Each row is a point on a tangle of strands that fork, close into loops and nearly touch. The rows are in no order.
(in the rows, 128 means zero)
Two points are linked if the straight distance between their rows is under 37.9.
Z591: [165  90 127 137 117 114 138 195]
Z296: [110 127 151  84 101 100 120 176]
Z424: [109 140  78 113 150  99 162 130]
Z780: [108 103  57 111 150 143 119 140]
Z156: [133  81  81 105 150 155 135 124]
Z425: [106 170  91 122 120  89 153 102]
Z328: [113 137  70 125 152  91 161 150]
Z906: [173  78 123 118 155 130 184 130]
Z570: [ 99 131 134 151  87 141  82  81]
Z516: [130 126 180 216 142 140 107 104]
Z294: [126 158 131 144  99  85 160  88]
Z880: [171  92 104 150 135 110 164 169]
Z415: [120 112 185 189 117 150  83 106]
Z26: [135 108  75 129 154 111 168 143]
Z117: [172  79  87 137 140 130 170 133]
Z445: [123 149 164 134  97 158  81  93]
Z194: [ 91 119 135 167  92 138  74  87]
Z903: [117 150 124 119 127  82 140 191]
Z557: [136 172 147 119 154 157 105 149]
Z856: [163  68  77 125 134 159 145 117]
Z446: [118 155 152 115 107 159  87  99]
Z404: [116 124 113  81 141 150 131 102]
Z997: [ 80 111 137 181 101 136  69  99]
Z270: [102 139 104  93 143 155  98 135]
Z582: [122  91  90  99 152 163 117 134]
Z482: [132 154 136 114 158 163 100 162]
Z809: [131 107 131  80 151 173 115 123]
Z731: [102  94 188 187 128 151  83 107]
Z308: [122 107  69 117 154 122 153 133]
Z115: [110 140 130 112  97 144 105  72]
Z662: [147 110 124  99 155 122 184 114]
Z666: [124  84 136  89 110 114 124 187]
Z743: [ 97 135  88  89 143 143 111 123]
Z39: [151  70 110  93 154 162 157 108]
Z637: [159  78 101 121 138 187  97 146]
Z502: [116 125 106  86 144 135 149 100]
Z58: [136 164 173 149 107 156  88 105]
Z764: [168 185 165 149 153 155 141  94]
Z307: [139 119 101 135 149  95 165 170]
Z630: [112 125 169 184  73  71 122 130]
Z28: [128 138 126 109 156 167  97 161]
Z543: [140 121 121 129 139  96 153 187]
Z96: [132 166 150 125 107  82 156 134]
Z647: [178  69  82 133 131 145 162 117]
Z396: [153 146 121 147 180 163 118 174]
Z642: [ 98 129  76  94 147 133 129 122]
Z56: [158  60 107 102 144 184 123 120]
Z800: [121 151 146 179  83  71 142 110]
Z387: [112 107  68 106 153 133 138 130]
Z560: [126 139 110 101 146 107 171 110]
Z168: [121 139 109  95 135 117 159  96]
Z897: [111 102 138  80 106 108 120 181]
Z189: [140 112  91 134 153 102 168 156]
Z978: [120 104 102 102 153 168 102 146]
Z736: [174  92 116 148 124 110 153 182]
Z199: [161  96 129 112 158 120 185 136]
Z277: [141 113 134 119 132 101 147 193]
Z143: [112 173 133 113 128 152  86 133]
Z822: [ 72  99 163 188 128 138  73 114]
Z798: [ 94 160  89 123 104 109 125  82]
Z512: [111 151 134 110 115  84 128 187]
Z519: [100 138 151  85  83  94 111 160]
Z748: [122 180 148 128 123 150  87 128]
Z99: [134 163 159 143  87  79 147 121]
Z915: [ 83 102 153 185 115 139  70 108]
Z248: [115 139 150 190  81  68 134 117]
Z737: [110 143 119 101 110 133 128  74]
Z105: [121 152 132 163  91  78 152  90]
Z145: [116 171 108 126 119  82 161 109]
Z758: [143 134 175 216 140 142 122  89]
Z244: [166  63 106 103 151 160 165 109]
Z66: [113 152 161 102  81  90 116 154]
Z84: [115 133 176 161  61  81 113 131]
Z349: [134  91 124  82 153 176 124 119]
Z671: [147 184 148 135 165 153 123 140]
Z521: [148  71 114  89 151 176 134 117]
Z704: [164 166 183 178 129 153 125  87]
Z977: [150  92 132 125 121 113 134 197]
Z217: [171 174 176 164 142 157 138  78]
Z503: [130 157 169 143  80  80 133 131]
Z131: [112 112 170 172 101 153  78  95]
Z513: [155 153 136 136 180 162 122 164]
Z186: [110 168 143 155  98 145  71 111]
Z383: [177  88  90 148 133 118 169 150]
Z167: [ 94  99 192 194 146 142  89 118]
Z732: [120 124 127  77 138 159 120 105]
Z865: [133 137 158 104 124  96 146 174]
Z203: [120 152 110 126 139  82 156 172]
Z795: [119 144 175 138  61  85 114 135]
Z496: [172  69 113 113 154 141 179 118]
Z417: [158 185 172 143 142 155 123 114]
Z43: [130 140 114 108 144  99 175 127]
Z507: [119 130 167 158  93 155  78  91]
Z779: [114 110 194 210 151 142 105 114]
Z724: [103 153 101 133 101 101 136  72]
Z92: [137 104 108  97 156 128 171 112]
Z299: [102 138  77 102 145 116 145 114]
Z660: [ 92 164  80 113 118 103 135  94]
Z766: [102 138 126 129  90 139  96  71]
Z825: [154  70 110 109 144 188 107 139]
Z398: [155 153 179 199 128 149 119  88]
Z648: [115 153  92 130 146  81 160 162]
Z657: [126 118 117 101 154 172  97 154]
Z218: [143 131 134 111 146 100 175 149]
Z774: [103 154 118  96 134 154  93 133]
Z656: [124 169 128 126 118  81 163 127]
Z187: [153 174 135 140 184 155 137 144]
Z836: [102 111  65 111 148 150 103 150]
Z588: [119 186 146 147 113 143  82 126]
Z119: [138  85 138 106 114 115 125 196]
Z916: [148 177 175 143 123 154 102 113]
Z769: [116 155 114 134 103  97 149  77]
Z353: [114 151 169 114  70  87 114 145]
Z555: [128 148 164 103 110  94 140 165]
Z626: [113 149 137  97 109 153  98  93]
Z498: [143 135 148 109 136  97 165 162]
Z601: [147  72  79 113 145 154 143 121]

A fork is a point with three links, a tip a point with one. Leave the first point through the second and follow the links. Name the first fork or tip that comes.
Z145; Z656 => Z795
Z647; Z117 => Z977
Z398; Z704 => Z445
Z328; Z648 => Z512
Z168; Z502 => Z521
Z277; Z543 => Z387
Z906; Z199 => Z92
Z115; Z766 => Z822
Z648; Z328 => Z642
